Each row is a point on a landscape with many valleys, with its height.
A ball rolls from a point to the lowest of its 6 nearest points, and stops where none of them is lower. Distance is the straight distance between rows; heights are no part of it.
Gelu h=564: [108, 78, 89, 104, 92, 86, 115, 110, 131, 74, 123, 121, 97, 111, 72, 96, 85, 117, 96, 114, 78, 120, 99, 84, 81, 115, 77, 35, 91, 110, 129, 114, 106, 66, 92, 68, 124, 119, 108, 118, 88]
Keb h=347: [92, 102, 120, 110, 99, 140, 81, 135, 77, 138, 73, 85, 111, 114, 109, 85, 105, 74, 91, 66, 111, 91, 84, 94, 112, 74, 132, 122, 103, 74, 84, 121, 125, 131, 119, 132, 96, 71, 88, 103, 87]
Mog h=318: [113, 121, 110, 102, 120, 128, 75, 113, 95, 134, 84, 86, 100, 97, 116, 81, 111, 75, 101, 65, 114, 100, 85, 102, 107, 86, 138, 128, 103, 73, 78, 122, 106, 134, 109, 123, 90, 67, 68, 101, 93]
dano h=193: [104, 91, 93, 125, 110, 97, 96, 120, 80, 91, 102, 85, 94, 77, 86, 126, 108, 83, 107, 76, 95, 110, 139, 71, 89, 128, 84, 91, 112, 112, 97, 65, 116, 55, 115, 104, 99, 128, 131, 42, 112]
dob h=220: [66, 87, 117, 102, 69, 124, 103, 127, 83, 113, 82, 93, 124, 98, 74, 93, 82, 66, 133, 96, 101, 71, 100, 96, 119, 91, 98, 103, 123, 87, 96, 74, 125, 74, 82, 110, 91, 110, 125, 73, 82]
Memi h=231: [106, 114, 115, 97, 110, 120, 81, 134, 78, 104, 91, 85, 106, 82, 92, 105, 110, 58, 120, 65, 102, 95, 109, 93, 102, 105, 104, 105, 114, 95, 90, 68, 118, 88, 119, 103, 97, 95, 121, 60, 103]
bosu h=261: [74, 106, 104, 83, 75, 127, 123, 95, 127, 84, 87, 93, 116, 137, 111, 66, 83, 82, 114, 111, 124, 88, 82, 122, 105, 64, 137, 79, 88, 69, 92, 132, 92, 123, 92, 116, 78, 84, 79, 140, 70]
repe h=169: [48, 86, 117, 99, 49, 123, 130, 119, 82, 121, 78, 113, 133, 101, 73, 84, 64, 83, 140, 130, 78, 58, 90, 103, 131, 80, 77, 120, 126, 85, 95, 69, 113, 61, 58, 98, 97, 117, 127, 85, 76]
sev h=312: [88, 76, 87, 126, 80, 93, 119, 106, 110, 83, 123, 121, 90, 100, 57, 100, 69, 119, 95, 128, 56, 94, 92, 78, 97, 107, 55, 38, 95, 106, 145, 96, 101, 46, 85, 51, 138, 125, 122, 106, 100]
pum h=528: [116, 80, 87, 93, 100, 80, 108, 102, 137, 70, 128, 121, 95, 121, 86, 95, 95, 128, 90, 115, 99, 135, 101, 89, 86, 122, 93, 51, 87, 106, 109, 130, 98, 87, 99, 89, 121, 117, 94, 128, 93]
bipe h=334: [104, 132, 115, 91, 114, 95, 98, 64, 130, 96, 109, 85, 95, 105, 138, 91, 98, 90, 110, 96, 135, 109, 87, 116, 110, 98, 134, 124, 92, 85, 71, 141, 74, 137, 97, 131, 91, 89, 64, 114, 99]
nadu h=162: [68, 91, 105, 91, 65, 105, 141, 108, 116, 85, 104, 110, 120, 117, 78, 107, 70, 87, 115, 115, 77, 79, 103, 95, 113, 90, 80, 66, 97, 123, 118, 88, 105, 69, 80, 81, 108, 107, 132, 93, 85]
Pibe h=192: [52, 99, 110, 65, 43, 140, 127, 116, 103, 78, 61, 100, 134, 139, 96, 58, 67, 106, 107, 138, 83, 53, 74, 143, 109, 45, 103, 59, 83, 81, 127, 109, 94, 108, 88, 83, 74, 80, 101, 161, 70]
piz h=131: [51, 87, 98, 94, 52, 107, 154, 99, 99, 95, 101, 120, 111, 109, 72, 108, 55, 102, 116, 145, 65, 58, 105, 97, 116, 85, 47, 91, 105, 114, 115, 73, 100, 54, 67, 71, 109, 117, 132, 82, 88]
fegof h=248: [86, 96, 100, 62, 61, 126, 129, 98, 145, 51, 90, 93, 114, 147, 120, 75, 80, 122, 99, 135, 87, 72, 109, 129, 98, 66, 105, 49, 80, 101, 127, 119, 83, 105, 113, 77, 74, 87, 82, 159, 95]
Temi h=273: [95, 76, 96, 115, 70, 104, 105, 99, 107, 85, 131, 116, 89, 102, 64, 94, 62, 141, 94, 131, 42, 84, 89, 88, 106, 99, 49, 33, 85, 98, 165, 99, 99, 43, 88, 43, 129, 112, 121, 117, 106]
ruk h=375: [103, 84, 96, 73, 77, 101, 126, 95, 140, 58, 109, 109, 103, 138, 108, 83, 91, 140, 89, 127, 82, 106, 114, 112, 90, 92, 91, 47, 87, 108, 127, 132, 93, 100, 114, 80, 98, 97, 82, 147, 101]
kuge h=263: [134, 107, 75, 114, 149, 87, 79, 115, 56, 97, 116, 85, 75, 56, 109, 139, 137, 80, 85, 66, 91, 149, 135, 69, 69, 127, 81, 100, 96, 119, 98, 43, 122, 87, 144, 74, 95, 105, 109, 53, 120]
deti h=503: [115, 81, 92, 96, 84, 100, 88, 105, 122, 68, 134, 126, 88, 112, 76, 77, 78, 151, 91, 127, 51, 107, 99, 97, 95, 108, 72, 23, 88, 96, 152, 113, 97, 63, 99, 49, 121, 103, 97, 148, 106]
guv h=313: [91, 101, 98, 68, 74, 111, 129, 95, 150, 59, 107, 98, 116, 135, 114, 84, 89, 101, 107, 114, 109, 96, 103, 117, 98, 81, 115, 61, 88, 99, 107, 129, 89, 105, 103, 95, 93, 91, 91, 134, 83]
Suba h=251: [67, 82, 123, 110, 74, 133, 94, 136, 64, 130, 60, 95, 124, 98, 77, 87, 90, 74, 130, 88, 105, 79, 88, 96, 124, 84, 103, 114, 116, 78, 96, 86, 131, 92, 93, 125, 96, 101, 122, 80, 86]
Zug h=155: [70, 82, 90, 114, 61, 110, 133, 106, 91, 101, 102, 114, 109, 87, 62, 118, 67, 90, 119, 125, 73, 70, 137, 85, 101, 115, 59, 110, 119, 111, 104, 65, 97, 37, 72, 86, 108, 136, 138, 53, 94]
Batug h=379: [138, 106, 89, 102, 138, 65, 78, 95, 110, 86, 122, 117, 72, 95, 100, 121, 117, 117, 77, 79, 118, 150, 103, 71, 84, 153, 99, 93, 94, 110, 83, 123, 84, 109, 102, 122, 113, 118, 94, 93, 105]
zul h=175: [65, 102, 110, 71, 58, 128, 129, 103, 121, 76, 90, 101, 127, 142, 96, 73, 74, 92, 112, 127, 82, 65, 90, 123, 108, 60, 98, 63, 84, 98, 120, 99, 98, 96, 86, 82, 90, 85, 109, 140, 77]
keron h=237: [128, 122, 97, 98, 131, 121, 67, 127, 80, 125, 93, 86, 94, 82, 118, 97, 136, 60, 100, 60, 107, 109, 101, 106, 94, 99, 125, 126, 108, 100, 84, 77, 113, 112, 125, 97, 94, 72, 96, 79, 100]
kunef h=213: [84, 100, 104, 76, 80, 112, 134, 106, 132, 77, 106, 104, 119, 134, 87, 99, 82, 83, 113, 102, 98, 89, 105, 105, 108, 87, 107, 60, 92, 116, 98, 104, 100, 92, 89, 96, 96, 97, 110, 108, 76]
deba h=197: [128, 134, 112, 111, 148, 51, 66, 32, 105, 124, 105, 77, 86, 75, 140, 106, 124, 110, 90, 94, 130, 89, 89, 125, 105, 103, 131, 172, 91, 121, 63, 108, 74, 153, 96, 116, 87, 77, 62, 101, 134]
Genal h=268: [111, 78, 86, 133, 111, 93, 92, 121, 102, 85, 112, 96, 89, 82, 74, 130, 97, 94, 105, 89, 88, 120, 120, 59, 82, 138, 82, 62, 107, 118, 105, 79, 107, 53, 97, 100, 109, 138, 124, 57, 100]
Pigu h=327: [104, 118, 136, 139, 126, 76, 66, 51, 104, 152, 88, 60, 91, 76, 148, 93, 108, 104, 96, 109, 139, 86, 70, 133, 97, 62, 137, 166, 87, 102, 78, 139, 87, 174, 90, 129, 80, 77, 39, 124, 120]
Maso h=101: [87, 92, 107, 100, 81, 95, 121, 121, 119, 86, 111, 101, 111, 113, 78, 112, 88, 82, 119, 96, 87, 91, 115, 84, 107, 108, 96, 66, 106, 127, 103, 94, 104, 76, 92, 100, 103, 112, 126, 77, 85]
nogiv h=308: [65, 81, 126, 115, 82, 139, 89, 146, 52, 134, 58, 92, 132, 107, 85, 87, 93, 81, 112, 78, 106, 75, 84, 95, 123, 71, 104, 116, 113, 73, 97, 93, 138, 116, 102, 129, 97, 92, 113, 92, 84]
ran h=190: [89, 97, 113, 104, 86, 121, 96, 127, 89, 101, 91, 88, 113, 92, 84, 109, 93, 69, 122, 86, 98, 86, 118, 88, 108, 106, 101, 94, 118, 104, 93, 70, 113, 65, 96, 106, 92, 112, 131, 59, 94]
zaz h=177: [42, 78, 117, 103, 42, 133, 136, 121, 76, 136, 66, 120, 136, 99, 82, 78, 55, 93, 138, 144, 78, 63, 77, 108, 122, 67, 64, 123, 132, 71, 99, 77, 123, 75, 55, 99, 93, 117, 117, 106, 70]
Zila h=252: [69, 91, 124, 97, 80, 128, 99, 123, 87, 119, 74, 94, 126, 120, 84, 76, 82, 74, 117, 87, 103, 78, 76, 97, 123, 74, 121, 92, 100, 77, 94, 108, 123, 110, 87, 130, 90, 89, 100, 108, 68]
gosef h=283: [115, 105, 100, 123, 124, 132, 79, 123, 73, 156, 67, 85, 105, 91, 129, 92, 130, 78, 70, 68, 112, 104, 86, 108, 90, 70, 134, 155, 100, 86, 93, 121, 127, 156, 138, 108, 100, 54, 65, 106, 97]
Nel h=510: [96, 117, 106, 85, 102, 84, 117, 56, 142, 69, 110, 79, 95, 110, 144, 90, 100, 110, 111, 124, 147, 105, 89, 141, 107, 83, 129, 103, 85, 88, 75, 142, 75, 130, 102, 123, 90, 100, 69, 133, 106]
topu h=148: [48, 95, 104, 92, 40, 130, 155, 112, 95, 110, 90, 124, 124, 99, 81, 93, 52, 96, 131, 150, 68, 52, 92, 111, 123, 68, 48, 119, 126, 87, 105, 65, 98, 57, 56, 80, 99, 113, 127, 90, 82]
pab h=198: [153, 129, 75, 84, 161, 71, 75, 77, 77, 124, 99, 89, 85, 75, 133, 110, 162, 84, 75, 78, 106, 121, 118, 115, 73, 116, 125, 166, 97, 122, 80, 72, 95, 128, 122, 87, 83, 60, 83, 85, 113]
pekab h=212: [122, 92, 93, 127, 126, 93, 89, 125, 95, 91, 114, 102, 85, 84, 87, 132, 110, 97, 98, 76, 94, 132, 118, 63, 84, 144, 86, 67, 106, 115, 95, 88, 102, 71, 112, 111, 109, 128, 116, 65, 98]
vetab h=624: [127, 87, 85, 93, 112, 64, 95, 89, 131, 67, 138, 132, 84, 108, 86, 97, 109, 132, 82, 110, 111, 154, 90, 90, 82, 140, 105, 63, 91, 93, 102, 129, 89, 94, 92, 106, 125, 119, 97, 127, 100]
koso h=196: [50, 91, 119, 89, 61, 121, 122, 117, 99, 101, 79, 106, 133, 118, 71, 77, 68, 80, 134, 115, 91, 67, 77, 105, 118, 70, 97, 90, 109, 89, 103, 86, 122, 85, 65, 99, 92, 100, 118, 108, 67]
Ganun h=342: [120, 109, 101, 97, 123, 91, 102, 107, 121, 82, 116, 104, 91, 110, 107, 118, 112, 96, 93, 81, 111, 127, 114, 84, 97, 132, 109, 84, 99, 111, 81, 116, 85, 105, 104, 122, 99, 110, 104, 88, 99]
Roz h=309: [134, 105, 81, 103, 146, 43, 69, 45, 108, 90, 124, 120, 62, 86, 95, 122, 117, 146, 69, 85, 129, 147, 82, 88, 95, 143, 115, 114, 96, 104, 86, 122, 69, 127, 92, 127, 119, 124, 93, 105, 129]
buges h=181: [142, 122, 104, 99, 138, 97, 80, 117, 85, 98, 113, 93, 80, 86, 119, 127, 127, 89, 91, 63, 102, 128, 123, 79, 94, 132, 103, 107, 101, 122, 79, 87, 99, 105, 124, 110, 97, 96, 101, 69, 109]
Momem h=208: [71, 71, 63, 126, 60, 103, 140, 99, 92, 100, 118, 127, 77, 89, 52, 116, 47, 113, 92, 152, 55, 73, 114, 73, 95, 104, 30, 92, 105, 103, 126, 85, 83, 27, 75, 61, 138, 136, 131, 69, 106]
nibol h=501: [118, 96, 87, 91, 123, 54, 103, 60, 135, 75, 130, 113, 77, 110, 111, 111, 110, 142, 81, 104, 135, 141, 95, 102, 94, 128, 114, 97, 87, 101, 89, 142, 76, 124, 102, 122, 122, 121, 80, 111, 114]
tos h=40: [124, 77, 85, 83, 99, 57, 94, 64, 140, 60, 136, 122, 82, 109, 98, 83, 110, 159, 76, 124, 117, 142, 79, 113, 84, 124, 113, 75, 89, 89, 112, 137, 89, 102, 105, 104, 122, 126, 75, 147, 118]
gilud h=191: [80, 64, 67, 141, 69, 101, 122, 101, 84, 98, 105, 116, 88, 77, 48, 123, 59, 97, 97, 133, 64, 76, 132, 59, 79, 125, 50, 100, 116, 102, 113, 72, 92, 35, 78, 80, 120, 149, 128, 53, 101]
Von h=311: [114, 120, 112, 86, 111, 111, 95, 117, 110, 92, 102, 92, 104, 110, 108, 105, 103, 74, 112, 72, 109, 102, 106, 91, 104, 112, 116, 91, 103, 104, 81, 102, 98, 103, 105, 117, 97, 96, 102, 82, 89]
bapi h=50: [132, 104, 91, 116, 138, 90, 82, 124, 81, 91, 115, 94, 75, 76, 103, 133, 125, 92, 93, 68, 94, 138, 127, 65, 82, 141, 86, 86, 106, 119, 89, 75, 107, 83, 124, 105, 98, 117, 110, 61, 106]
Kipa h=243: [51, 65, 108, 113, 42, 140, 126, 138, 62, 146, 62, 117, 135, 82, 78, 80, 75, 96, 129, 132, 82, 67, 96, 92, 118, 83, 59, 157, 149, 53, 87, 73, 121, 61, 62, 107, 98, 126, 117, 93, 79]
lomi h=412: [105, 113, 101, 101, 114, 53, 107, 35, 129, 69, 125, 91, 82, 102, 126, 117, 109, 146, 85, 112, 148, 117, 93, 128, 108, 106, 116, 108, 76, 108, 84, 138, 73, 141, 98, 135, 112, 113, 78, 126, 133]
Vonu h=222: [136, 128, 79, 93, 146, 104, 74, 112, 64, 118, 96, 86, 86, 67, 120, 111, 154, 55, 95, 62, 101, 124, 115, 107, 81, 101, 117, 130, 101, 109, 90, 53, 118, 113, 136, 79, 95, 75, 100, 72, 105]
gudud h=136: [69, 91, 105, 81, 58, 107, 142, 110, 119, 74, 104, 106, 118, 130, 86, 97, 69, 116, 105, 130, 64, 70, 104, 108, 111, 73, 63, 49, 84, 123, 139, 97, 98, 78, 92, 67, 105, 99, 118, 120, 92]
Pegu h=230: [89, 106, 101, 102, 109, 124, 83, 126, 58, 110, 92, 83, 107, 69, 90, 104, 115, 54, 120, 71, 106, 90, 121, 93, 98, 99, 97, 117, 114, 91, 103, 53, 124, 73, 121, 95, 93, 98, 133, 49, 114]
doz h=214: [156, 119, 72, 85, 165, 67, 80, 83, 70, 118, 107, 100, 74, 69, 133, 124, 165, 89, 74, 76, 106, 136, 126, 102, 68, 123, 111, 150, 103, 127, 78, 63, 92, 123, 129, 75, 90, 70, 92, 80, 118]
bip h=216: [128, 114, 91, 106, 152, 45, 76, 43, 110, 98, 116, 105, 76, 87, 115, 130, 123, 138, 64, 85, 128, 122, 95, 96, 106, 131, 115, 133, 86, 120, 76, 122, 68, 148, 99, 130, 105, 115, 82, 94, 135]
fosiz h=180: [79, 98, 114, 91, 79, 115, 119, 118, 104, 93, 92, 95, 125, 117, 79, 95, 82, 66, 129, 94, 97, 76, 99, 96, 115, 91, 105, 82, 115, 105, 95, 86, 116, 82, 81, 105, 92, 104, 126, 87, 79]
subo h=202: [64, 80, 113, 103, 65, 131, 101, 134, 62, 123, 74, 96, 133, 80, 67, 89, 86, 72, 131, 105, 96, 75, 105, 96, 115, 89, 79, 128, 133, 71, 99, 64, 127, 63, 80, 109, 98, 117, 133, 65, 91]
fuvul h=492: [108, 77, 90, 90, 79, 92, 116, 101, 138, 60, 121, 116, 99, 130, 95, 92, 85, 138, 92, 125, 75, 111, 106, 91, 86, 106, 85, 37, 87, 110, 133, 131, 101, 86, 104, 74, 115, 99, 93, 142, 92]
Nes h=207: [105, 96, 102, 114, 104, 96, 109, 124, 106, 85, 105, 95, 101, 100, 86, 122, 97, 82, 115, 82, 99, 115, 126, 73, 93, 126, 89, 70, 109, 122, 95, 89, 106, 76, 98, 110, 102, 120, 121, 66, 97]
butuk h=170: [64, 98, 118, 64, 41, 134, 133, 107, 104, 69, 88, 100, 124, 138, 102, 86, 69, 128, 103, 143, 62, 49, 93, 130, 121, 62, 69, 42, 82, 109, 146, 97, 86, 90, 94, 70, 86, 81, 118, 144, 93]
fere h=258: [80, 104, 96, 65, 58, 138, 121, 97, 141, 55, 82, 92, 121, 141, 125, 59, 80, 115, 106, 140, 107, 63, 93, 145, 102, 50, 120, 63, 79, 82, 118, 126, 82, 112, 112, 80, 75, 83, 78, 164, 90]
Dakez h=262: [114, 128, 113, 120, 144, 34, 84, 10, 118, 98, 124, 76, 76, 85, 125, 134, 120, 139, 81, 92, 141, 91, 89, 123, 108, 98, 129, 135, 72, 134, 79, 120, 73, 163, 83, 129, 93, 105, 81, 110, 142]
kon h=269: [79, 95, 112, 105, 98, 138, 77, 142, 50, 126, 70, 86, 114, 85, 82, 87, 105, 60, 116, 75, 105, 89, 92, 93, 108, 88, 99, 121, 116, 77, 105, 72, 134, 94, 115, 108, 95, 92, 120, 69, 98]
nug h=25: [116, 134, 116, 111, 133, 88, 70, 66, 112, 136, 99, 75, 87, 81, 144, 88, 114, 91, 95, 90, 132, 101, 82, 122, 101, 84, 136, 163, 97, 88, 71, 126, 81, 152, 98, 126, 87, 79, 51, 108, 109]
mifan h=210: [60, 94, 108, 78, 60, 135, 124, 109, 111, 91, 70, 97, 129, 144, 93, 58, 70, 90, 109, 125, 105, 70, 72, 120, 107, 50, 126, 70, 90, 73, 102, 123, 100, 118, 84, 108, 79, 86, 93, 150, 61]
lus h=305: [101, 84, 106, 108, 66, 110, 91, 100, 100, 72, 138, 111, 79, 108, 75, 86, 58, 155, 102, 136, 31, 81, 94, 96, 118, 106, 45, 20, 91, 83, 182, 95, 85, 39, 86, 43, 121, 101, 122, 138, 121]
kega h=465: [127, 85, 81, 85, 117, 45, 82, 46, 127, 64, 140, 124, 75, 102, 89, 93, 112, 159, 78, 115, 129, 147, 81, 119, 94, 132, 122, 87, 87, 85, 104, 133, 86, 107, 98, 111, 130, 128, 88, 138, 125]
Febal h=215: [145, 119, 78, 99, 145, 95, 71, 89, 83, 140, 81, 86, 89, 75, 134, 93, 161, 66, 83, 76, 111, 115, 97, 124, 73, 101, 135, 168, 104, 99, 88, 89, 101, 137, 123, 81, 90, 53, 69, 100, 101]
paner h=154: [60, 87, 105, 99, 51, 119, 130, 111, 87, 110, 90, 114, 124, 95, 71, 102, 63, 77, 132, 134, 78, 64, 117, 94, 111, 93, 65, 120, 125, 96, 95, 58, 103, 49, 66, 90, 100, 124, 131, 67, 86]
Daka h=410: [104, 78, 95, 123, 98, 86, 108, 114, 124, 82, 122, 115, 95, 103, 66, 109, 89, 106, 104, 111, 81, 119, 101, 69, 83, 128, 83, 44, 104, 116, 119, 101, 111, 54, 88, 80, 122, 130, 116, 91, 90]
mil h=12: [115, 85, 85, 78, 90, 81, 118, 95, 151, 63, 119, 117, 100, 131, 112, 93, 96, 132, 88, 119, 107, 129, 110, 111, 90, 107, 101, 62, 84, 100, 104, 139, 91, 103, 112, 100, 107, 113, 86, 137, 103]
bez h=476: [109, 106, 96, 89, 109, 82, 119, 92, 141, 71, 118, 104, 100, 124, 117, 109, 102, 104, 97, 92, 120, 124, 110, 99, 98, 115, 111, 83, 93, 108, 83, 132, 84, 115, 106, 118, 110, 107, 89, 110, 98]
tok h=244: [120, 132, 113, 89, 128, 107, 82, 95, 111, 120, 104, 92, 100, 95, 126, 92, 111, 80, 105, 68, 119, 107, 93, 105, 102, 102, 133, 128, 104, 90, 73, 118, 86, 128, 111, 120, 88, 78, 69, 94, 98]
lak h=163: [149, 120, 88, 101, 159, 50, 67, 49, 94, 116, 106, 103, 74, 83, 129, 122, 140, 129, 63, 75, 118, 119, 114, 96, 91, 131, 119, 152, 97, 127, 76, 100, 70, 143, 110, 113, 93, 91, 84, 82, 135]
Vumin h=278: [99, 82, 101, 93, 64, 113, 103, 109, 114, 72, 115, 110, 95, 130, 94, 85, 71, 156, 87, 134, 49, 86, 104, 98, 100, 96, 59, 18, 84, 104, 161, 116, 91, 78, 106, 54, 102, 98, 106, 146, 107]
vadub h=376: [55, 72, 114, 118, 76, 134, 93, 156, 34, 143, 48, 100, 133, 88, 87, 92, 106, 80, 111, 84, 106, 82, 98, 95, 121, 69, 86, 143, 121, 66, 110, 84, 151, 104, 112, 120, 105, 101, 130, 81, 106]
Zodid h=209: [149, 114, 77, 99, 157, 68, 63, 94, 72, 106, 115, 110, 65, 78, 116, 130, 147, 114, 67, 73, 105, 145, 120, 82, 77, 141, 97, 123, 93, 128, 80, 87, 94, 117, 128, 106, 95, 94, 92, 77, 117]
Sebu h=267: [121, 111, 103, 135, 134, 86, 72, 72, 95, 170, 74, 76, 100, 73, 139, 88, 144, 94, 75, 95, 127, 101, 83, 131, 81, 75, 142, 192, 99, 97, 85, 120, 103, 168, 119, 105, 92, 56, 42, 110, 108]
betu h=187: [126, 123, 91, 104, 137, 106, 82, 127, 67, 101, 109, 86, 82, 75, 115, 121, 138, 72, 105, 59, 98, 123, 128, 88, 82, 117, 96, 107, 108, 116, 88, 60, 115, 93, 138, 90, 92, 88, 115, 62, 115]
Zuv h=225: [146, 128, 91, 86, 149, 90, 74, 106, 80, 109, 106, 95, 81, 82, 127, 122, 142, 84, 87, 66, 95, 130, 122, 96, 82, 128, 110, 124, 102, 126, 79, 71, 99, 107, 135, 93, 88, 83, 98, 69, 108]
Mutuf h=46: [154, 104, 72, 103, 163, 46, 55, 61, 81, 103, 115, 120, 60, 78, 106, 126, 138, 135, 57, 73, 113, 144, 109, 73, 85, 154, 113, 132, 96, 124, 79, 95, 70, 131, 111, 116, 102, 103, 92, 87, 124]
nubek h=219: [136, 133, 102, 85, 140, 98, 77, 91, 103, 114, 102, 91, 87, 89, 129, 101, 131, 79, 94, 71, 112, 112, 106, 103, 101, 114, 121, 139, 103, 105, 66, 103, 84, 125, 120, 115, 88, 74, 81, 83, 107]
beme h=302: [49, 62, 121, 114, 49, 139, 116, 155, 51, 147, 53, 109, 143, 91, 81, 83, 88, 95, 125, 107, 102, 70, 97, 100, 126, 76, 71, 148, 135, 60, 97, 83, 142, 85, 85, 122, 103, 117, 122, 88, 87]
lobat h=640: [128, 78, 86, 73, 94, 77, 88, 80, 140, 60, 137, 130, 87, 113, 84, 76, 92, 151, 87, 126, 86, 140, 94, 107, 83, 126, 101, 49, 89, 92, 133, 124, 96, 78, 101, 75, 121, 118, 81, 151, 105]
kuz h=377: [103, 140, 135, 128, 133, 51, 77, 13, 109, 115, 116, 52, 83, 64, 132, 112, 111, 111, 110, 113, 153, 72, 68, 141, 109, 71, 138, 144, 72, 124, 72, 126, 76, 171, 77, 124, 75, 85, 63, 127, 126]
mati h=272: [93, 70, 86, 133, 91, 93, 116, 110, 108, 88, 113, 112, 95, 91, 60, 115, 78, 97, 104, 111, 75, 99, 111, 65, 90, 123, 71, 60, 111, 120, 114, 88, 110, 46, 80, 83, 123, 140, 129, 66, 97]
gorit h=234: [121, 114, 82, 115, 133, 119, 78, 122, 63, 150, 70, 91, 98, 73, 121, 92, 147, 55, 78, 64, 106, 111, 85, 107, 80, 82, 135, 146, 105, 93, 99, 89, 133, 141, 136, 83, 102, 55, 80, 95, 100]
satar h=238: [118, 105, 67, 130, 138, 114, 103, 115, 57, 156, 58, 91, 97, 77, 121, 103, 157, 45, 69, 67, 115, 131, 94, 116, 69, 76, 142, 158, 108, 98, 103, 77, 145, 145, 131, 73, 99, 51, 83, 108, 89]
Rato h=317: [88, 100, 108, 117, 105, 136, 78, 144, 56, 143, 63, 84, 116, 97, 97, 97, 118, 67, 105, 60, 107, 92, 86, 99, 111, 75, 119, 126, 110, 78, 97, 87, 137, 118, 124, 112, 100, 74, 104, 91, 99]
rer h=165: [48, 98, 117, 70, 41, 129, 144, 112, 93, 99, 83, 109, 132, 122, 89, 82, 57, 104, 121, 150, 69, 52, 72, 131, 132, 49, 58, 78, 99, 97, 132, 76, 102, 80, 69, 74, 97, 92, 125, 125, 75]
moz h=66: [70, 77, 94, 104, 60, 103, 134, 104, 97, 86, 114, 113, 94, 114, 73, 105, 57, 134, 90, 145, 51, 72, 96, 93, 112, 84, 36, 50, 88, 110, 155, 94, 95, 54, 85, 50, 124, 109, 130, 106, 108]
Gabuk h=218: [87, 90, 100, 75, 53, 128, 124, 109, 123, 52, 102, 102, 107, 146, 107, 90, 79, 147, 95, 139, 56, 74, 116, 112, 109, 82, 71, 33, 78, 112, 160, 114, 82, 88, 107, 66, 87, 83, 103, 152, 108]
Noton h=310: [101, 138, 119, 101, 122, 81, 89, 52, 122, 108, 104, 73, 90, 90, 148, 96, 99, 101, 105, 107, 146, 97, 71, 132, 114, 81, 131, 137, 85, 87, 70, 139, 71, 156, 93, 133, 85, 90, 59, 121, 114]
pamel h=211: [137, 107, 77, 108, 164, 38, 48, 28, 97, 99, 122, 113, 54, 78, 95, 127, 134, 146, 56, 73, 124, 131, 90, 75, 88, 145, 121, 130, 96, 116, 90, 103, 71, 135, 93, 122, 109, 119, 89, 93, 132]
Mif h=298: [93, 122, 119, 116, 110, 114, 87, 86, 116, 129, 89, 71, 94, 98, 142, 85, 92, 92, 102, 95, 137, 102, 70, 113, 103, 67, 145, 136, 91, 65, 75, 148, 90, 151, 104, 137, 82, 78, 48, 121, 95]
tufov h=188: [85, 71, 85, 131, 81, 100, 109, 113, 74, 94, 103, 95, 94, 76, 67, 124, 85, 88, 102, 100, 87, 91, 147, 59, 86, 129, 65, 95, 115, 106, 107, 68, 101, 38, 103, 96, 105, 136, 136, 36, 105]
gom h=178: [143, 133, 92, 93, 152, 61, 71, 51, 103, 115, 107, 94, 85, 81, 132, 119, 132, 112, 77, 81, 117, 110, 109, 106, 98, 128, 120, 163, 93, 125, 71, 101, 74, 139, 109, 115, 86, 82, 77, 88, 132]
bitil h=326: [134, 118, 98, 89, 129, 66, 90, 82, 117, 88, 119, 114, 81, 102, 116, 119, 116, 119, 79, 82, 119, 135, 103, 86, 95, 142, 108, 110, 94, 111, 75, 125, 73, 123, 105, 127, 108, 110, 86, 91, 112]
dufe h=217: [144, 120, 88, 95, 146, 76, 76, 92, 95, 100, 112, 106, 73, 93, 121, 128, 131, 109, 82, 70, 111, 131, 118, 82, 92, 138, 105, 121, 95, 124, 74, 103, 85, 121, 119, 117, 95, 101, 90, 80, 111]
Pufak h=201: [57, 81, 122, 100, 59, 123, 111, 130, 74, 123, 66, 102, 131, 104, 71, 80, 75, 80, 134, 108, 91, 68, 86, 106, 122, 83, 86, 115, 120, 77, 96, 78, 129, 82, 72, 114, 95, 112, 121, 88, 73]
sil h=307: [77, 90, 118, 113, 90, 141, 80, 149, 47, 135, 62, 90, 121, 93, 88, 92, 108, 65, 107, 70, 106, 86, 87, 97, 112, 68, 105, 124, 113, 78, 100, 83, 141, 112, 116, 117, 99, 90, 118, 86, 96]
Mezed h=362: [98, 123, 114, 85, 105, 115, 100, 93, 129, 98, 98, 89, 103, 113, 119, 84, 95, 78, 118, 84, 132, 104, 92, 110, 110, 90, 135, 107, 99, 76, 75, 131, 89, 124, 100, 125, 84, 85, 73, 116, 87]
telo h=378: [98, 113, 103, 78, 93, 99, 126, 92, 143, 70, 115, 100, 109, 132, 118, 93, 97, 94, 111, 97, 122, 106, 104, 112, 102, 96, 124, 80, 93, 96, 87, 129, 82, 114, 99, 114, 96, 95, 88, 119, 86]

Two balls start at each pair of points below. Name the first point that both come to, or write none.
gosef, sil -> none
Rato, beme -> Pufak
nogiv, koso -> repe

Call two points neighbours if one is among the 6 nearest of the other. Go from one point of each pair to the other, from neighbour to neighbour, staying as low as possible. Name the highest point that can't be avoided.
bapi, nug -> Zodid
mil, bapi -> guv
Mutuf, nug -> deba
bapi, Maso -> dano
Maso, moz -> nadu
